Each row is a point on a tangle of strands that fork, close into loops and nearly touch. The rows are in no order.
In the rows, 128 means zero.
Points whose rows are less than 147 apart are linked; no others are. Some points are linked to none.
<1083>: [140 100 146 127 103 136  96 106  99 153 116 166  81 117 145 116 157 113
 188 139 159 163 181 177 142 140  89 126 135 124 113 115 181 160  87 159
  92 104  69 115  96 168 190 162 113 186  53 113 171 177 124 115 111  80]
<419>: [144 134 163  69 130 152 163 136 114 127 153 116 125  81 106 130 147 101
 186 145 129 115  99 149 109 131 162 115 101 104 147 166 110 181 167 116
 201  79 123 105 134 163 119 141  91  73 123 170  95 112 137 155 117 145]
<758>: [109 118  98 133 122 128 120 175 118  90 113 127 131 133 115 161 127 142
  96  98 133 153 113 164 127 125 115 120  87 118 176 192  94 136 196  96
 142 159 172 132 137 110  75 145  72 102  85 142 135 138 139  88 148 142]
<840>: [124 157  98 117 117 103 147 130 166 118 125 116 159 155 138 112 114 149
  86 119 113 119 119  94 123 116 153 150 128 116 136 127  85 116 116 153
 133 138 161 143 161  83 101 109 162  96 190 122 117  84 116 144 104 125]
<932>: [157 141 160  78 117 137 122 125  96 130 159 125 111  91  98 130 134  92
 193 138 146  89 103 156 118 142 152 134 139  95 115 140 162 170 132 108
 183  72  87 121 141 179 146 132  85  85 112 178 104 128 134 154 144 145]
<233>: [143 134 128 153 146 116 129 139 108 104 121 116 142 139 132 152  75 171
  25  87 107 124 123 133 159  80 116 145 155 126 157 120  97  74 185 116
  81 158 117 162 141  78  30  99 152 114 120  78 111 134 152 169 119 115]
<221>: [132  99 115 121 175 162 109 132  85 129 115 141 175  89  89 154 115  44
 157 134  99 118 131 133 132 114 104 101 102 140 170 156 145 144 185  74
 126 130  93 125  56 146 130 142 124 168  44 150 110 161 115 119 132 159]
<650>: [110 154 154 148  93 115 145 105 178 166  99 110  71 127 180  83 169 153
 156 139 139 157 174 114 137 129 152 135 153 144  66  93 171 150  66 186
 118  84 110 101 132 119 212 154 165 140 163  82 167 132 105 128 114  86]
<1028>: [128 138 119 164 144 131 144 104 166 156  95 131 148 156 182  82 168 139
 151 165 138 127 151  92 123 148 148 126 131 150 103  97 126 144  77 163
  95 107 126  94 109 139 189 111 204 143 180 104 131 123 118 107  93 111]
<416>: [143 116 181 141 113 136  85 115  95 126 162 153  98  90 119 112  87 107
 139  84 113 137 155 151 173  97 122 128 177 117 106 115 205 139 127 134
  85 122  76 157 102 118 127 166 152 165  88  84 150 175  92 166 136  80]
<832>: [145 146 131 105 165 117 157 130 157 141 132 121 153 112 108 123 137 127
 153 163  87 102 112 101 105 149 149 122  78 136 163 126 113 164 132 131
 186 116 145 107 133 142 121 114 143  93 165 163  79 113 105 154 123 134]
<12>: [145 119 123 131  92 109  78 138 100 128 158 139  77 120  92 170 129 123
 152 129 169 103 119 162 116 173  98 139 157 119  85 107 164 116 104 104
 158 131 101 129 155 171 159 140  58 137  66 161 139 152 155  95 200 131]
<57>: [ 96 135 135 130  75 102 131 169 145 113 127 105  50 134 126 129 121 165
  79 103 169 148 120 143 116 142 107 123 146 125  82 130 141  84 101 137
 168 143 159 153 180 121 152 136  43 128 129 124 165  89 174  81 202 118]
<257>: [163 115 151 139 143 134  75  96 105 181 152 147 118 105 117 150 125  92
 193 145 132 110 152 142 152 168 108 141 140 139 117  91 189 128  87 123
  94 121  64 119  81 171 180 130 128 168  88 147 121 188 103 124 158 103]
<983>: [151 162 124  80 110 102 121 149 142 113 155 116  98 119  89 185 146 146
 139  95 147 122  91 138 104 122 135 136 136  89 138 156 111 124 160 102
 230 137 154 120 192 141  77 133  33  82 117 182 111 102 138 134 190 131]
<1206>: [114 130 171 132 100 126 102 135 121 116 168 138  81  93 134 116  88 141
 121  80 113 144 148 147 162 104 135 138 184 116  85 103 187 128 121 138
 102 124 103 157 143  96 107 165 132 138 121  87 153 154 105 157 140  90]
<208>: [122 113 105 135 144 133 143 107 133 105 101 119 188 179 137 123 100 128
  43 113 122 126 141 110 108 103 140 125 101 108 200 167  24 114 159 129
  87 154 150 135 127  85  45  96 185 128 148 100 108  96 123 166  59 151]
<546>: [ 81  91  93 160  99 140 117 145 133 109  91 149 120 166 183 101 156 154
 106 131 160 169 159 143 128 133  99 100 106 142 101 131 132 130  92 153
  82 151 157 122 108 119 161 146 140 168 127  83 184 118 134  74  95 110]
<123>: [101 116 115 101  85 146 162 138 120 110 113 104 105 139 138 139 214 133
 176 187 180 139 117 155  92 147 121 115  73 127 118 153 104 153 115 134
 195 116 173  88 141 167 184 132  49 111 134 174 156  90 171  77 103 157]
<1162>: [ 89 112 146  84 112 169 150 143 119 115 131 126 102 100 161  85 139 134
 154 126 135 176 132 161 131 121 162 109 117 118 114 148 137 176 145 136
 135  79 121 112 120 130 147 169 113 113 126 123 150 122 146 130  93 127]
<433>: [146 135 128 160 178 133 147  93 158 172 110 137 186 160 160  98 161 124
 160 186 118  97 129  79 108 154 141 123 113 157 131  97 104 141  87 145
 101 118 133  99  98 158 174  84 210 142 187 133  97 127 118 110  98 135]
<1065>: [145 137 152 107 150 141 125 113 119 152 154 122 112  89 114 117 118  96
 180 148 114  98 125 137 132 159 154 135 136 120 116 109 178 164 115 121
 151  87  88 120 117 166 162 132 122 111 127 156 105 155 105 158 138 129]
<795>: [ 92 150 163  35  86 145 186 147 144 116 157  91  81 101 142 105 139 145
 147  88 146 179  98 147 124  91 180 138 137 109 115 162  99 162 159 132
 173  83 145 119 151 112 117 159  74  81 168 148 137  89 150 141 116 135]
<974>: [ 97 126 111 124 133 134 160 138 167 127  91 122 147 145 182  65 162 144
 132 160 135 150 136 106 115 140 159 112 105 142 114 134 108 168  94 154
 124 104 154  96 121 129 175 135 181 119 175 103 133 102 124 109  94 127]
<231>: [140 184 112 168 103  82 131  99 165 173 117 115 120 153 138 115 165 140
 166 167 130  99 145  79 127 154 143 153 153 151  85  69 156 101  55 172
 148 120 127 117 157 136 226  97 151 125 197 136 138 109 104 102 150 121]
<556>: [140 124 117 107 161 138 124 133  96 125 124 115 176  85  72 166 103  54
 123 117  83 110 135 133 128  97 129 109 105 132 174 166 128 134 208  69
 152 140  89 129  79 129  84 132 119 131  63 145  92 157  95 163 145 150]
<513>: [118 158 134  79 132 123 152 151 148 109 147  96 119  95 122 129  98 134
 105  89  95 133 128 131 146 101 173 149 135 110 138 137 130 145 152 120
 158 123 127 132 160  98  73 145 109  87 155 140 111 119 116 175 137 114]
<436>: [136 124 116 129 164 134 155  84 142 124 101 118 197 175 125 120 112 113
  68 135 115 109 138  85  94 114 141 119 103 119 200 153  23 118 147 138
  99 142 138 130 118 106  63  82 211 138 169 118  88 102 121 179  56 168]
<245>: [152 160 120 127 166 118 165  56 149 131 100 108 188 173 121 108 109 122
  70 129 106 103 129  75 105 104 161 129 139 119 185 121  34 114 132 154
 105 134 129 146 139 103  75  80 224 135 191 119  90 105 130 208  63 177]
<134>: [160 118 124 129 139 116  69 140 102 128 157 136 132  90  81 169  98  92
 141 112 119 108 121 158 136 144 108 131 149 128 128 130 168 118 153  80
 128 139  94 143 108 144 113 135 101 132  60 151 116 165 126 118 183 142]
<287>: [106 116 166 112  91 125 100 162  98  79 156 143  91  87 121 113  93 138
 108  54 138 174 125 194 148  82 104 118 186 100 104 148 161 129 176 113
 114 120 106 170 146  97  90 173  99 127  55 100 155 153 143 123 176 108]
<1181>: [149 175  91 173 107  85 123  84 156 173 110 136 160 173 137 115 167 134
 153 165 141  86 125  75 108 155 122 140 144 147  93  82 114  84  55 171
 133 149 145 131 144 133 217  76 163 131 197 142 122 104 119  90 131 143]
<153>: [116 102  85 146 159 123 130 119 149 129  94 150 194 175 153 124 152 117
 143 174 141 100 125 102  89 161  93 109  69 142 158 141  74 145  96 134
 109 162 180 108 104 143 147  94 162 136 153 149 112 111 117  87  85 165]
<459>: [134 111 116 146 184 138 144 116 150 153 105 144 196 160 153 109 149 115
 151 183 117  98 131  87  98 156 120 110  84 156 156 123  88 149 101 129
 104 134 149  98  92 157 148  86 189 142 171 142  96 118 119 108  89 147]
<1089>: [ 98  99 165  74  79 177 164 133  95 120 138 122 100  99 167  96 171 122
 192 152 178 170 124 178 119 114 147 131 119 105  97 167 125 169 141 125
 146  53 118  94 120 160 171 152  83 101 102 135 153 108 165 105  85 128]
<622>: [151 122 173 166 172 165 111  80 119 182 148 134 135 120 125 137 117 105
 162 142 101 104 146  96 164 140 146 132 148 157 119  77 173 113 111 133
  69 117  79 119  70 136 148 113 185 169 149 121 120 171 103 158 116 100]
<49>: [168 150  94 167 141  87 101  71 145 171 127 156 179 193 117 165 140 131
 120 155 128  82  82  90 101 167  82 130 132 130 125  84  69  64  96 147
 104 178 170 166 126 127 133  58 155 133 164 161 100 125 146 107 124 170]
<715>: [139 125  95 148 133 113 107 151 134 130 135 138 147 148 120 158 113 148
  97 129 114 108 114 123 127 154 107 140 113 136 134 118 118 100 135 120
 110 163 149 141 128 115  98 108 128 123 136 129 119 125 130 105 136 130]
<275>: [128 126 165 127 183 172 205 107 122 126 129  81 151  98 108 106  87 101
  89 119  73 100 145  84 152  77 184 139 131 141 135 116 137 136 157 113
 120 101  94 118 112 104  88 127 198 120 168  94 105 146  92 232  94 120]
<371>: [150 182  98 135 127  86 146  93 164 140 123 126 173 164 122 114 125 145
 112 139 111  93 110  70 114 121 150 154 150 128 133 107  82 101  99 165
 138 138 161 151 169  94 127  84 180  95 203 136 111  88 117 153 101 144]
<279>: [147  95 159 174 180 176 105  89 111 174 117 161 152 145 150 134 139 112
 170 145 119 141 159 102 152 134 117 109 129 164 139  95 159 111 104 136
  40 126  85 104  48 146 153 120 194 207 129 106 140 167 125 127  95  87]
<366>: [111 176 121 103  94  96 179 124 178 145 104  97 111 128 153  71 181 146
 155 165 134 152 122  97 114 135 178 132 129 145  92 124 127 147  73 167
 195  87 161 103 159 137 225 134 132  88 198 125 134  89 132 116 138 138]
<351>: [124  73 127 165 164 166 103 117 109 141 106 173 147 140 162 124 141 122
 163 142 127 162 170 127 146 131  99 106 117 159 147 110 156 126 110 130
  54 141 109  99  59 141 155 138 173 212 100  96 162 161 130  95  86  92]
<661>: [106 114 137 117 127 152 135 122 135 141 118 133  98 111 170  87 148 134
 167 150 135 162 156 147 132 149 150 114 122 134 106 114 160 170 104 147
 120  85 104 101 108 146 179 159 139 138 122 111 149 142 127 126 101 103]
<89>: [165 130 104 170 139  97  99 140 126 144 137 140 141 157 109 182 104 159
  91 141 124  90  93 111 130 163  74 144 137 140 126 104 111  60 135 118
  99 171 148 160 125 120  91  80 128 122 128 135 106 141 148 103 153 136]
<1062>: [179 212 121 123 150  80 145 108 153 130 148  94 128 125 110 173  98 158
  94 114  78  70 117  87 156  82 144 197 175 120 146  90 134  72 114 130
 154 145 152 156 204 106  61  96 126  83 173 143  93 105 113 188 150 117]
<708>: [146 145 105 110 120 107 123 134 139 136 128 129 117 138 100 155 181 135
 177 169 136 106 100 126  80 174 112 128  81 132 129 109 130 143 101 134
 218 137 155 106 161 163 166 118  72 110 147 189 116 103 133 104 152 156]
<386>: [144 111 117 144 168 146 122 132 106 128 119 130 189 135  97 167 100 106
  78 126  85 109 139 101 137 108 119 124  93 143 180 138  96  98 188  94
  89 159 117 126  82 114  68  98 155 152 117 119  96 140 122 150 108 147]
<442>: [120 117 111 162 118 103 122 185 123  99 120 121 113 144 137 147  85 187
  48 102 142 137 105 137 135 117  72 135 153 129 134 151 111  70 171 116
 106 170 143 169 152  72  63 111 109  96  98 106 127 141 149 103 163 103]
<439>: [164 160 102 170 138  99 109  65 151 186 118 154 186 188 138 135 165 126
 158 168 133  79 103  77 104 163 106 132 137 144 115  74  89  84  68 160
 103 157 147 140 119 140 182  63 179 147 193 160 104 125 132 100 117 162]
<360>: [111 157 156  43 118 128 213 143 171 119 146  90 105 103 139  94 145 145
 138 115 120 172  96 126 126  97 193 129 107 122 147 170  75 181 158 137
 192  82 165 109 148 117 115 155 116  66 188 141 109  88 137 159 111 132]
<169>: [157 146 102 157 159 102 113  80 133 146 122 141 165 185 123 152  96 142
  51 123 118 104  96 109 133 137 107 130 153 126 157  99  59  67 141 140
  65 163 142 171 122 105  70  72 177 139 146 118 103 139 165 162 102 171]
<441>: [123 125 103 112 103 126 135 134 125 118 112 119 113 146 116 156 202 132
 175 184 163 118 107 143  82 165 105 117  68 129 124 129 120 147 104 133
 208 138 167  97 150 176 177 124  53 119 132 189 140 101 153  80 127 162]
<1111>: [115 117 109 122 132 130 115 169 118  97 127 127 140 112 112 148 106 131
  90  92 109 148 128 157 136 113 127 124 107 118 166 169 110 129 194  95
 132 149 138 132 131 102  67 144  99 110  90 129 127 136 129 118 145 129]
<131>: [118 117 169 131 160 168 158 114 115 116 146 104 130  91 120  98  82 109
 100  99  82 122 155 108 163  72 171 132 152 129 121 109 171 137 154 120
 102 111  86 133 107  88  94 143 186 132 151  86 127 155  94 214  93 106]
<317>: [118 152 108  98 121 101 166 136 159 104 117 102 158 154 149 127  99 160
  48  90 111 142 130 115 135  76 161 161 118  98 173 157  53 115 147 141
 141 147 161 145 166  72  49 111 142  83 173 107 107  81 114 169 105 108]
<58>: [ 76  93 114 133 103 157 117 169 111  85 120 148 110 125 149 112 132 151
 110  98 138 189 132 175 136 118 108 108 108 128 128 158 132 140 157 122
 101 138 152 135 125 101 122 176  99 147  88 103 176 131 146  82 118 126]
<581>: [ 73  98 126 138  80 144 128 175 104  81 119 125  78 130 133 133 134 164
 101  87 173 184 115 186 125 118  93 107 124 125 109 171 123 117 169 117
 126 140 165 149 151 109 127 165  53 130  71 118 180 129 173  61 160 133]
<361>: [180 147 105 162 156  87 101  92 131 162 130 149 168 182 107 186 111 146
  81 144 114  83  83  98 124 152  75 141 135 128 151  98  71  53 136 128
  94 176 156 172 123 120  81  57 145 123 142 146  84 140 156 134 130 163]
<566>: [111  80 120 148 146 167 101 139 105 118 119 162 141 119 150 113 122 123
 142 127 117 165 159 141 143 125 113 106 113 145 145 127 157 138 139 120
  76 139 116 111  82 122 136 156 155 184  91  98 158 149 127 102  97 109]
<638>: [130 168  94 119 104  83 161 121 174 142 103 122 155 146 135  86 173 141
 150 168 136 123 115  83  90 144 144 128 107 142 116 127 106 132  71 166
 195 127 176 118 163 130 207 107 138  89 200 143 118  81 112 111 135 147]
<1140>: [133 157 115 134 114 106 113 136 147 143 151 120 106 126 117 145 126 140
 144 140 117 105 123 117 125 167 135 154 143 134  97  85 161 112  92 134
 152 131 131 130 158 131 153 125 108 126 156 149 126 117 117 119 160 121]
<1178>: [118 106 146  98 173 181 167 127  98 129 128 130 148  78 111  91 108  66
 149 140  99 132 129 132 135 114 155  97 113 129 143 158 149 173 172 105
 138  83  82 116  84 156 137 154 142 123  88 121 109 148 110 167 106 132]
<297>: [120 122 150 104 176 160 204 127 132 119 120  87 162 101 107 112  93  98
  88 126  73 116 144  91 135  86 182 124  94 138 163 148 105 154 172 112
 142 107 101 107 114 112  81 129 182 111 160 105  88 130  93 214 100 122]
<474>: [131 104 165 120 187 183 176  98 101 146 137 128 139  84 110  83 101  55
 143 133  98 118 131 113 150 104 157 111 134 136 119 135 180 167 147 106
 116  79  64 122  71 163 151 147 172 135  97  94 109 178  76 193 115 110]
<374>: [120 139 144 154 110 126 113 124 142 136 149 130  95 123 149 116 113 152
 127 115 112 133 148 118 158 129 147 142 162 135  88  82 170 121 104 153
  96 121 111 138 134  99 131 145 160 144 159  95 150 133 107 142 116  92]
<857>: [105  87 115 163 163 164 135 123 140 121  80 151 171 172 192  70 154 133
 127 147 153 159 160 100 117 127 126  93 125 146 138 134 106 149  98 144
  55 125 135  93  83 133 139 118 221 176 160  81 149 112 124 106  50 125]
<1058>: [116 110 164  89  66 152 104 136  76 102 146 153  90  99 133 103 133 115
 167  96 162 159 132 192 144 100 129 127 153  90  99 152 168 158 146 126
 123  78  83 143 129 144 146 171  90 137  73 124 162 134 146 117 131 123]
<236>: [113 156 160  82  77 115 116 144 126 109 169 122  55 106 112 141 107 133
 132  72 164 128 108 156 135 113 140 148 195  94  72 126 160 120 118 114
 163 101 111 146 194 135 118 158  48 104 108 149 144 117 151 140 194 121]
<1164>: [107 122 116 117 130 124 154 144 137  91 113 110 164 156 148 118  94 152
  33  83 112 152 139 127 134  80 151 142 106 104 178 162  55 121 168 129
 103 150 148 137 144  68  42 115 156 102 154  92 118  93 119 162  93 119]
<155>: [157 130 170 175  99 102  72 111 112 172 166 143  64 120 121 156 114 134
 157 122 144 118 149 136 166 162  99 157 185 142  72  73 186  98  77 157
  81 142  85 140 134 138 154 143 121 171  96 102 154 170 101 133 177  73]
<11>: [113 114 128 109 164 158 159 148 132 115 122 115 162 113 121 107 106 115
  99 127  88 132 142 110 132 111 162 114  90 133 166 151 107 153 166 116
 124 121 119 108 106 109  87 134 163 122 147 120 105 117 111 163  97 128]
<987>: [126 166 143  57 133 116 192 140 168 116 143  89 118  99 124 117 121 140
 122 110  97 146 114 115 137  95 187 141 111 110 164 158  97 167 152 134
 197 104 152 120 163 108  87 143 115  68 181 152  93 101 115 183 130 119]
<1182>: [112 116 128 171  75 100 110 157 134 128 123 120  55 139 133 130 123 164
  90 133 168 138 144 142 127 163  88 124 143 142  69 105 156  80  84 150
 132 158 139 152 156 129 165 135  76 157 114 102 168 116 154  74 191 104]
<525>: [161 139 125  93 145 108 100 138 103 117 139 115 148  90  67 180 115  80
 136 105 107 106 122 153 117 112 133 114 118 108 174 168 127 139 197  72
 186 137 105 132 116 142  65 127  83  98  71 167  98 144 112 151 171 151]
<327>: [146 114 175 143 176 169 130  86 108 172 149 131 132  96 115 116 101  75
 163 135 102 104 143 107 162 128 145 129 149 143 118 102 193 135 121 117
  91 103  59 122  67 147 157 127 175 152 118 117 111 185  79 181 124  98]
<428>: [150 125 110 160 142  99 115 158 108 113 114 117 147 140 127 170  80 171
  40 107 121 118 114 132 144 101  91 144 141 127 173 150  90  69 197  95
 106 174 134 160 133  83  30  86 127  98  93 104 101 146 145 133 148 116]
<1152>: [124 139 130  98 123 120 115 158 128 103 151 114 116  93 110 142  94 128
 102  80 110 137 126 156 144 114 144 141 152 112 126 139 144 125 165 104
 144 133 116 142 153 108  73 145  92  99 108 135 121 135 128 146 161 116]
<842>: [108 101 128 118  91 149 114 120 104 131 113 146  79 121 159 110 170 129
 174 151 163 170 167 175 131 143 114 117 128 122 100 124 162 158  96 149
 119  94  93 107 114 158 186 163  92 160  78 121 176 148 143  97 103 103]
<883>: [ 89  98 107 133 145 157 151 145 152 107  90 136 166 155 182  63 145 135
 111 144 142 160 145 108 115 126 144 100 100 137 139 153  91 167 111 143
  88 121 155  98 107 113 133 136 193 137 164  97 138  96 120 115  68 134]
<367>: [110 146 172 144  91 120 128 105 159 155 130 116  58 121 171  97 136 152
 155 119 126 148 168 119 150 122 151 141 168 131  70  89 188 148  77 180
 108  94 108 122 136 105 177 166 158 143 155  83 173 143  90 151 118  81]
<1244>: [124 132 165 140 148 152 150 121 116 100 143 103 129 104 125 123  75 141
  61  73  78 125 155 119 172  48 164 142 162 124 127  97 150 111 158 124
  86 130 101 148 133  70  57 134 178 136 156  72 134 140 120 213  91 110]
<252>: [ 82  66  78 181 133 147 115 145 119  93  86 164 157 178 174 119 136 141
 105 136 164 157 140 139 128 130  78 105  94 148 140 157 111 131 115 131
  54 173 181 126 102 118 136 131 146 170 104  91 177 126 136  63  81 140]
<350>: [167 127 166 158 128 118  63  95 110 181 168 142 104 105 107 167 109 104
 176 128 131  99 141 133 169 169 110 158 167 140  98  77 193 105  82 127
  84 133  73 134 102 156 158 124 130 165 103 138 124 184  99 134 178  97]
<886>: [140 129 150 182  83  94  91 136 123 160 148 131  49 130 127 148 118 155
 126 131 154 127 147 130 147 165  90 144 177 146  59  77 171  80  75 160
 107 152 108 145 151 129 161 141 103 170 103  95 159 143 126 106 189  79]
<1198>: [118  87  94 149 153 151  98 151 106 116 114 156 155 125 128 150 124 114
 140 138 118 134 136 145 135 146 100 116  85 147 158 143 135 133 149  98
  95 156 141 118  90 137 126 140 118 162  82 134 141 150 136  76 121 145]
<678>: [129 134 144 106  78 110  93 146 107 111 165 134  69 114  96 156 117 129
 139  96 172 114 110 166 121 142 120 140 181  99  75 128 159 119 122 102
 163 108 106 141 179 151 131 151  48 114  79 155 143 128 162 119 199 126]
<613>: [163 186 109  98 129  81 125 145 164 127 152 115 109 125  89 175 127 155
 125 113 110 107  97 106 113 124 127 161 140 106 140 123 133 109 118 118
 219 151 161 131 204 128  82 120  65  86 148 172  91  97 113 151 189 119]
<620>: [109  79  89 165 157 150 109 152 117 107 104 157 175 157 136 141 117 123
 105 135 121 133 133 127 131 133  92 117  78 146 174 160 102 128 152 107
  68 168 167 123  94 119 102 121 141 155 100 117 140 132 132  82  96 151]
<671>: [112 111  93 153 113 114 119 176 115  94 108 121 104 150 105 179 130 160
  99 114 167 137  95 160 108 146  81 119  95 123 150 186 112 115 171  98
 153 172 183 142 155 129 103 134  50 100  75 149 143 142 154  64 180 147]
<37>: [138 105 126 155 194 162 134  89 132 151 102 149 209 186 144 117 141 101
 122 166 127 114 130  77 108 139 119  98 112 145 170 125  68 118 117 128
  53 143 130 121  73 146 112  78 212 180 168 134 102 127 136 128  66 172]
<422>: [126  91 120 170 181 167 127 104 129 139  89 159 189 181 175  95 149 117
 131 154 146 141 148  93 120 134 120  94 126 151 152 124  97 125 104 138
  38 138 123 105  70 142 128  99 221 192 160 104 135 126 134 108  56 146]
<545>: [131 120 173  99  74 126  88 143  78  87 159 157  91  94 113 109 112 110
 144  69 160 146 123 195 153  84 119 128 181  88  97 148 183 152 154 116
 117  90  72 170 133 138 122 169  95 137  55 117 157 143 137 130 172 119]
<1048>: [135 102 155 144  99 133  76 124  90 132 144 167  90 106 136 119 115 126
 155 104 132 159 161 170 152 128  98 124 156 128 106 113 188 135 116 142
  84 134  87 139 102 133 153 174 132 183  62  89 165 173 116 121 137  79]
<373>: [ 82 105 148  93  84 165 122 148  99 100 136 145  92 105 153  96 135 138
 145  96 142 193 136 184 138 103 134 109 132 110 108 149 147 158 153 131
 118 100 120 129 126 114 138 182  97 140  93 109 173 131 148 110 109 122]
<885>: [111 109 132  98 161 166 151 146 113 117 127 123 146  91 115 108 110  94
 131 128  94 138 137 132 132 118 159 102  98 127 161 161 125 167 177 109
 136 110 107 111 101 125 108 152 133 120 110 133 113 134 120 155 108 134]
<292>: [124 106  91 161 114 104 106 167 120 110 118 126  98 150 103 183 129 158
 104 136 165 115  99 147 103 171  68 120 104 135 123 150 134 101 136 106
 155 177 170 138 151 145 131 123  57 116  86 152 141 138 158  59 192 147]
<1060>: [140 114 103 152 109 103  89 152 112 129 139 131  88 135  93 186 134 142
 132 145 158 105 112 148 103 184  76 131 126 136 101 110 154  98 106 104
 161 163 138 129 151 164 153 126  61 136  84 161 136 145 156  69 200 139]
<191>: [144 162  93 123 110  82 138 125 163 143 113 127 134 150 109 123 183 139
 166 175 134 109 106  97  78 163 116 132  86 141 121 104 127 122  71 155
 218 144 168 119 167 151 199 101 100 105 180 175 115  84 115 104 155 154]
<197>: [161 149 129  86 124 102 102 144 120 111 154 118 119 102  77 190 135 116
 143  93 138 110 104 156 108 115 138 127 132  89 159 169 113 137 188  83
 214 135 127 123 159 143  54 131  49  79  85 180 101 123 130 145 185 141]
<614>: [137 136 154  81 154 145 184 134 141 126 138 117 135  89 107 125 145 108
 158 154 101 124 106 128 110 135 164 102  71 124 172 166  90 185 167 123
 207  89 140 100 130 158 110 140 118  80 137 157  81 110 123 160 112 138]
<464>: [ 94 153 123 116 102 117 177 129 186 133  86 108 133 138 182  44 168 152
 125 141 140 165 131  90 122 116 182 124 131 141  88 133 109 158  81 169
 143  93 161 100 138 113 201 141 182 102 199  87 135  92 121 116 104 130]
<267>: [136 140 156 165 136 129 126 131 113  98 149 125 116 126 132 135  78 173
  46  79  98 134 133 131 175  69 125 134 184 131 120  86 137  84 158 136
  66 146 113 169 143  70  50 124 172 138 137  59 139 143 147 181 105 104]
<1159>: [ 73 108 134 122  61 139 133 160 115  97 122 112  57 134 134 132 155 157
 102 106 187 174 125 179 117 129 111 111 122 120  85 153 126 107 131 133
 152 133 162 139 156 129 157 152  32 137 104 129 189  99 184  64 159 138]
<302>: [154 101 120 132 129 126  62 135  79 117 140 151 133  92  89 162 115  77
 161 121 142 117 117 177 135 135  90 123 140 122 138 144 162 132 161  79
 122 130  95 144  94 158 132 147  98 155  23 154 133 166 144  88 176 155]
<217>: [164 179 122 127 158  89 172  53 161 140 113 113 189 162 112 106 118 137
 104 141  97  85 120  59 112  97 168 147 146 124 175 114  50 115 115 161
 137 125 147 146 165 102  97  74 216 100 206 138  87  99 118 199  78 163]
<219>: [146 121 136 134 130 119  83 142 108 118 160 132 124  82  95 149  82 108
 116  98 111 120 129 157 152 125 117 139 164 128 116 122 172 110 158  96
 113 138  92 151 120 120  93 140 117 129  77 123 120 162 122 138 170 117]
<789>: [ 99 154 152  68  83 130 143 147 139 119 158 105  69 104 134 114 123 138
 142  90 142 155 109 149 131 118 166 145 161 103  87 128 149 143 122 132
 165  91 124 135 173 116 130 163  73 101 150 143 147 107 144 142 149 125]
<639>: [138  99 129 115 135 163  98 129  65 112 118 157 143  87 108 124 128  54
 181 128 134 126 127 174 144 108 106 110 128 112 152 160 167 160 168  90
 123 100  73 140  70 162 152 155 116 167  29 144 137 148 135 105 129 147]
<2>: [139 170 118 145 109  91 127 107 157 170 134 106  96 136 125 126 163 134
 179 175 124 104 139 103 116 175 139 156 141 146  90  68 172 120  57 153
 173 110 122 109 158 152 220 114 116 128 168 156 129 121 110 110 164 120]
<349>: [113  83  76 168 159 124 109 104 138 131  91 159 198 193 151 161 144 111
 139 170 153  99 119 109  95 161  64 111  67 143 159 146  73 126  99 123
  77 194 198 123  97 150 140  83 140 149 128 145 124 126 126  63  86 177]
<968>: [ 98 114 142  80  91 162 179 142 122 119 126 104 106 118 158 113 196 134
 183 174 173 157 113 158 102 138 146 121  90 125 111 164  94 167 133 129
 178  80 162  84 134 160 174 145  73  94 133 151 146  88 170  98  90 144]
<724>: [165 201 104 115 126  71 137 135 171 132 149 113 123 139  99 164 117 157
 112 122  99  96 101  81 120 111 127 177 154 119 133 110 135  83  98 134
 195 149 166 147 211 115  96 105  92  83 172 157  97  86 108 151 177 114]
<280>: [ 96 125  78 142  87 106 131 137 151 118  89 115 117 164 148 114 174 135
 106 157 171 131 137 137 103 160 106 113  87 131 100 139 120 114  73 157
 154 161 182 129 138 141 199 118  87 134 154 135 162  86 146  61 134 149]
<1166>: [150 141 135 123 153 125 109 123 132 154 158 121 134 102 104 145 110 113
 157 141  94  89 126 117 134 161 141 145 131 135 124  95 167 133 118 114
 139 127 107 120 120 139 134 117 130 122 144 159  99 144 105 147 144 125]

A piece is all that can be reached along the links. How many separate loops has the piece of each point below (a circle has one, a figure eight two, a Y none), and how many tips (points with one link)?
<1181> -> loops 0, tips 3
<373> -> loops 1, tips 4
<1164> -> loops 1, tips 0
<134> -> loops 1, tips 1
<1244> -> loops 0, tips 2

A fork is a point with three links, a tip a point with one. Leave the first point through the second and follow the links. Name the first fork or tip that comes.
<968>, <123> -> <974>
<513>, <987> -> <1152>
<1166>, <1140> -> <361>
<351>, <566> -> <546>
<361>, <49> -> <832>
<257>, <350> -> <373>
<221>, <556> -> <1062>
<441>, <123> -> <1162>
<131>, <1244> -> <442>
